Points on a hilly landscape, in no order, each with its height.
A ball rolls from a point to the lowest of its 2 nearest points, and stops where none of them is lower. Distance is the straight distance between rows; heights are no part of it.
J_537: [123 133 166 143 143 133  85 122 115 111 149 169 122 140 112 114 102 137
 125 158 202 134 124]  height 39.3
J_43: [101 130 140 105 186 143 114  68  73 147 103 156 106 161 157  99 145 116
 123 154  89 113 133]  height 60.0
J_788: [ 41  82 160 136 136 147 179 169 122  90  99 113 210 150 131  93 137 192
  79 137 123 157 101]  height 48.0
J_696: [ 96 118 128 136 172 137 131  97  63 158  98 151 145 153 136  79 172 131
 135 142  85 134 157]  height 56.8
J_917: [102 110 136 170 195 224 152 135 168 113 139 115 180 180 194 145 151 177
  81 134 118 111 122]  height 39.0
J_375: [ 49 104 142 150 114 110 176 169 134  87 110 100 178 120 113 102 145 167
  87 125 136 158 124]  height 44.0
J_287: [167 107 135 137 172 193  94  92 118 103 138 142 133 145 163 113 132 161
 143 147 128 118 128]  height 56.0
J_513: [ 60 146 186 119 144  89 167 108 130 106 110 117 144 173 131 124 116 118
 104 116  98 112 149]  height 53.4
J_912: [165 111 124 158 108 155  81 106 119 153 111 147  78 138 116 156 108 103
 100 169 212 108  98]  height 22.2
J_695: [157 109  82  85  92 105 130 145  99 148 144 150 132 116 141  85 136 120
 195 141  81 148 144]  height 40.1
J_172: [138 158 131 100 145  91 148 134 161 144 129 104 118 122 118 136 128 102
 150 101  50 109 178]  height 56.2
J_166: [152 178 122 102 126  88 154 145 188 133 127  96 116 111  79 154 143 104
 142 104  78 118 171]  height 57.5
J_386: [160 135 186 162 135 178 122  79 151  77 123 133 120 152 173 152  76 162
 139 122 154 119  85]  height 41.8
J_277: [ 93 103  97 147 155 128 137 133  75 140 109 132 153 121 126  85 180 152
 131 132 100 139 167]  height 53.6
J_443: [126 137 135 110 151 107 110 140 135 120 167 131 133 130 117 111 143 136
 152 119  96 126 184]  height 53.9
J_373: [141 139  92  99  99  96 169 144 111 154 126 145 127 116 121 102 153  85
 195 134  88 151 143]  height 44.1
J_482: [104 124 104 148  60 136 102 186 132  89 157  99 129  97 112 131 137 170
 122  95 166 155 100]  height 64.3
J_776: [112 155 112 134 114  88 188 146 132 130 105 117 143 115 101 116 158 109
 180 130  77 140 157]  height 47.1
J_998: [137  79 107 146  95 175 169 115  99 125  69 117 137 115 149 105 107 125
 143 129  64 149  94]  height 54.4
J_294: [163 137 185 130 128 149  99  94 133 105 132 152 123 129 150 153  48 149
 152 122 151 128  86]  height 36.8
J_750: [175 186 125  93 144  74 146 101 154 181 126 142  90 129  94 167 142  47
 130 129 146 117 143]  height 67.1
J_149: [107 127 148 117 169 147 121  55  84 144  98 143  79 160 166 124 108  77
 111 149 117 106 108]  height 62.8
J_707: [145 176 106 123  80  77 125 162 142 122 162 131 117 111  88 144 147 117
 165 122 156 130 135]  height 60.1
J_944: [143 114 158 123  85 154 103 161 172  78 141 117 140 101 123 135  70 182
 141  96 107 133 106]  height 27.2
J_382: [177 137 133 110  86 108  99 125 132 168 119 164  86 116 115 160  88  88
 125 142 179 114  95]  height 22.0
J_77: [109 156 108 137  68 106  83 185 123  92 174 112 123 102 105 131 152 163
 150  86 182 158 120]  height 63.0
J_896: [ 66 102 153 133 165 168 156 116 114 117  94 113 179 172 157 103 145 163
 101 119  69 123 134]  height 54.8
J_815: [141 138 161  76 159 105 111  61 100 159 149 181  87 133 135 101 103  88
 140 173 122 113 105]  height 44.4
J_650: [ 56 120 104 150 133  91 190 171 129 114 105  88 168  85 104 115 182 162
  90 116 130 143 129]  height 39.8
J_93: [ 95 140  82 158 124  95 140 190 145 114 156  72 139  89  91 156 198 150
 105  91 151 138 146]  height 60.4
J_192: [ 66 140 163 145 139  87 164 145 143 112 133  99 158 148 102 129 150 134
 109 126 129 121 165]  height 56.1
J_534: [140 103 107 126 101 163 168  88 112 157  45 110 105 132 153 144 100  66
 106 105  76 129  87]  height 59.9
J_415: [127  97 108 111 115 146 132 133  80 104 118 160 141 136 125  74 127 154
 170 129  94 154 144]  height 46.7
J_611: [101 125  96 135 139 138  93 175 116 105 194 135 150 133 125 110 175 172
 136 122 184 152 146]  height 45.5
J_37: [173 110 109 123  66 132  91 125 105 165 114 155  78 128 125 155 108  98
 120 181 204 118  90]  height 14.6
J_818: [ 82 158 175 108 146  97 144  86 119 112 116 141 117 168 140 117  96  95
 128 120 112 119 132]  height 50.8
J_920: [ 93 143  55 161 125  82 154 141  71 132 163  96 153 101 129  97 226 135
 153 121 161 153 132]  height 35.6
J_10: [193 108  88  86  63 109  85 163 134 145 148 137 108  91 142 152  98 127
 173 134 129 133 119]  height 13.2
J_249: [156 155 153  72 145  94 117  78 135 160 136 176  79 117 150 163  62  56
 138 128 141 117  78]  height 39.4
J_103: [133 130 107 104 130 109 159 135 129 170  99 109 126 116 122 124 143  85
 147 102  31 132 160]  height 54.1
J_113: [ 98 132 118 154 110  95 168 132  92 145 101 134 115 139 105 108 137  91
 126 133 146 145 144]  height 61.3
J_684: [125 129 133 120 140 123 140  86  98 174  91 147  79 147 137 129 115  49
 108 151 130 119 123]  height 65.0
J_344: [ 95 112 126 149 135 169  91 169 142 100 166 129 153 131 122 124 138 168
 117 117 179 138 145]  height 46.4
J_719: [174 106 137 124 163 172  70 105 123 118 179 156 127 126 136 113 118 172
 135 164 155 114 127]  height 59.8
J_570: [131 120 136 101 144 126 115 122 113 110 137 146 143 139 128  91 117 152
 159 122 103 132 158]  height 50.9
J_363: [101 100 137 163 164 213 141 166 187 108 137  83 171 151 159 143 142 179
  75 129 109 124 118]  height 35.8
J_935: [ 86 104  92 151 129 122 159 172 131 128 107  86 155  79 110 121 167 146
  72 101 108 140 142]  height 43.5
J_489: [107 112 144 159 142 152 106 109  96 117 132 152 112 151 118 107 129 124
 102 174 204 127 127]  height 35.0
J_828: [ 61 125 188 127 138 118 130 137 147  98 145 135 188 199 128 125 119 147
 100 130 146 118 152]  height 46.5
J_694: [ 96 125 176 148 181 194 126 105 155  95 145 124 168 206 188 146 128 162
  84 138 138  99 124]  height 41.9
J_758: [151 163 168  92 144  95 108  85 128 131 136 167  91 115 139 147  55  99
 146 126 143 126 101]  height 35.7
J_140: [159 130 154 111 120 123  98 109 128 126 141 157 106 122 133 122  65 115
 155 133 147 132 116]  height 30.4
J_868: [195 138 145 114 119 120  59 135 113 138 171 165 110  81 130 145  67 159
 161 151 159 119  93]  height 51.9
J_781: [108  93 100 166 159 212 134 163 147 112 139 101 165 128 157 123 150 180
 105 120 129 136 141]  height 39.5
J_609: [120  83 113 139 109 170 148 123  91 105  96 127 154 127 140  86 121 152
 149 124  79 147 119]  height 51.0
J_416: [158 173 100 117 110  74 130 158 165 139 143 112 118 106  80 160 158 105
 151 113 124 117 169]  height 58.8
J_481: [ 71 119 165 154 178 171 118 103 136 105 131 122 142 192 165 145 120 127
  74 135 171 107 133]  height 38.3
J_245: [152  99 129 168 151 206 130 104 134 105 111 103 131 146 176 124 138 153
 124 131  94 118 118]  height 52.0
J_474: [197  79  73  86  78 145 100 140 127 160 128 130 109 106 161 132 102 120
 180 144  92 134 129]  height 23.9
J_84: [153  93  93 109  80 119 106 126  88 160 130 149  97 130 128 120 125  99
 142 186 174 130 103]  height 21.5
J_20: [184 134 142  94 165 130  62 104 126 137 183 155 121  98 131 127  89 161
 158 158 131 114 122]  height 56.5
J_602: [149  98 116 105 116 122 122 100  81 168 124 176  99 138 131  93 120  95
 146 195 136 131 109]  height 30.5
J_207: [106 121 101 148 142 109 143 152 140 142 108  87 135 110 106 136 161 113
  89  91  91 122 168]  height 46.9
J_693: [180 194 133  72 122  91 156  97 187 164 117 155 101 126  96 194 135  50
 110  87 115 129 128]  height 67.9
J_228: [ 90 128  94 143  98 122 125 210 159 101 147  71 136  81  92 145 161 173
  82  81 164 158 115]  height 62.2
J_957: [182 197 145  77 105  93 124 117 182 165 114 148 106 120  87 197 110  83
  93  74 131 113 130]  height 68.5
J_933: [142 148 118 108 136  90 148  89 124 181  94 147  84 151 105 144 134  44
 106 136 138 119 135]  height 66.2
J_423: [120 100 104 173 126 201 106 160 145 103 157 115 148 129 136 131 133 167
 117 124 167 141 119]  height 43.4
J_243: [110 167 163 101 169  89 139  72 110 143 128 158  95 149 129 106 117  93
 151 148 119 111 138]  height 48.3
J_961: [103 118 151 173 188 186 116  88 117 115 117 125 115 173 157 134 129 119
  87 153 171 112 119]  height 34.3
J_23: [160 105 136  88 137 133 106  60  95 169 143 170  93 137 141 107  93  94
 136 199 123 101  84]  height 38.7
J_633: [130 133 106 130 130 111 149 131 141 153  90  98 112 115  95 148 133  98
  82  94  99 128 145]  height 49.3
J_555: [ 84 140 177 144 147 124 103 136 143 108 147 142 142 165 112 130 112 143
 108 128 178 122 149]  height 43.3
J_910: [126 157 180 105 109  96 115 138 167 104 129 125 127 121 113 142  56 148
 132  86 129 128 121]  height 25.8
J_303: [101 135 126 123 156 111 131 165 141 107 162 110 156 130 104 106 170 163
 149 122 103 123 192]  height 56.3
J_244: [182 109 151 132 105 180 104 125 157  87 134 121 132 109 153 141  71 176
 164 110 109 129 100]  height 34.2
J_224: [134 148 196  96 102 123  96 172 189  92 127 105 136 104 116 161  57 183
 108  86 112 114 106]  height 18.0
J_81: [228 115 133 143 120 166  93  99 141 108 157 138 120 103 169 143  86 167
 176 142 118 119  96]  height 41.5
J_274: [185 143 113  93 133 105  71 132 151 164 152 127  89  98 111 165 117 104
 120 116 133 102 150]  height 70.4
J_487: [199 120 117  60  85  94 111 129 142 205 125 164  86 121 117 166 114  72
 120 158 175 117 105]  height 27.4
J_281: [ 43  98 176 118 143 148 161 139 119  93  93 119 220 188 148  97 138 170
  83 138  81 137 109]  height 51.6
J_184: [ 78 163 115 178 124  83 189 129 108 129 109 117 137 123  87 119 182 100
 145 145 155 128 155]  height 59.4
J_870: [188 105 140 190 128 193 145  96 153  93 107  98 112 146 180 133 123 146
 125 121  93 118  97]  height 48.9
J_279: [230 148 149 131 131 151  67 115 139 132 157 142 112  86 154 166  68 152
 144 140 151 110  87]  height 47.4
J_288: [185  81  94  86 104 141 106 120  97 149 134 155 124 121 151  99 110 127
 190 163  93 134 122]  height 32.8
J_783: [ 79 140  69 158 117  68 191 153 110 130 110  88 166  69 107 110 209 134
 129 111 126 139 121]  height 35.4
J_667: [108 177 129 148  80  87 129 180 146 105 151 119 128 108  76 143 143 137
 147 105 166 137 140]  height 61.2
J_178: [ 71 155 119 176 149  90 170 145 131 131 115 106 152 134  91 130 177 117
 104 129 157 126 175]  height 58.0
J_977: [134 118 146 170 155 175  94  96 130 139 129 138 100 150 144 142 112 117
  95 160 194 111 117]  height 29.2
J_567: [184 171 131 100 112  97  96 135 170 150 131 132  95 111  98 180 101  90
 116  86 133 108 138]  height 69.3
J_662: [ 94 140  97 149 139  96 153 180 152 120 148  80 150 105  95 128 193 152
 136 116 121 132 178]  height 58.7
J_658: [ 92 125  67 140 137 108 116 151  83 117 176 120 147 118 123  90 202 158
 143 121 169 162 136]  height 40.7
J_383: [183 127 171 194 124 182 144  94 172  79 114 115 108 155 185 149 111 151
 122 118 136 124  84]  height 45.6
J_592: [ 92 117  51 152 113  79 159 149  89 143 122  99 153  95 135 109 208 126
 129 114 142 139 130]  height 30.9
J_323: [122  93 111 122  80 147 187 118 110 145  58 124 129 117 137 114  95  91
 122 113  70 155  89]  height 57.2
J_310: [ 91 135 104 137 141  95 175 137  87 136 119 133 157 119 114  83 184 139
 165 134  88 141 172]  height 50.3
J_105: [143 122 107  98 104 124 149 131 148 153  92 100 112 115 121 138 119  88
 107  91  56 131 131]  height 51.8

For each start below, name the point where the ball stops.
J_719: J_140
J_77: J_650
J_103: J_650
J_693: J_10
J_513: J_37
J_228: J_415
J_277: J_10
J_20: J_224
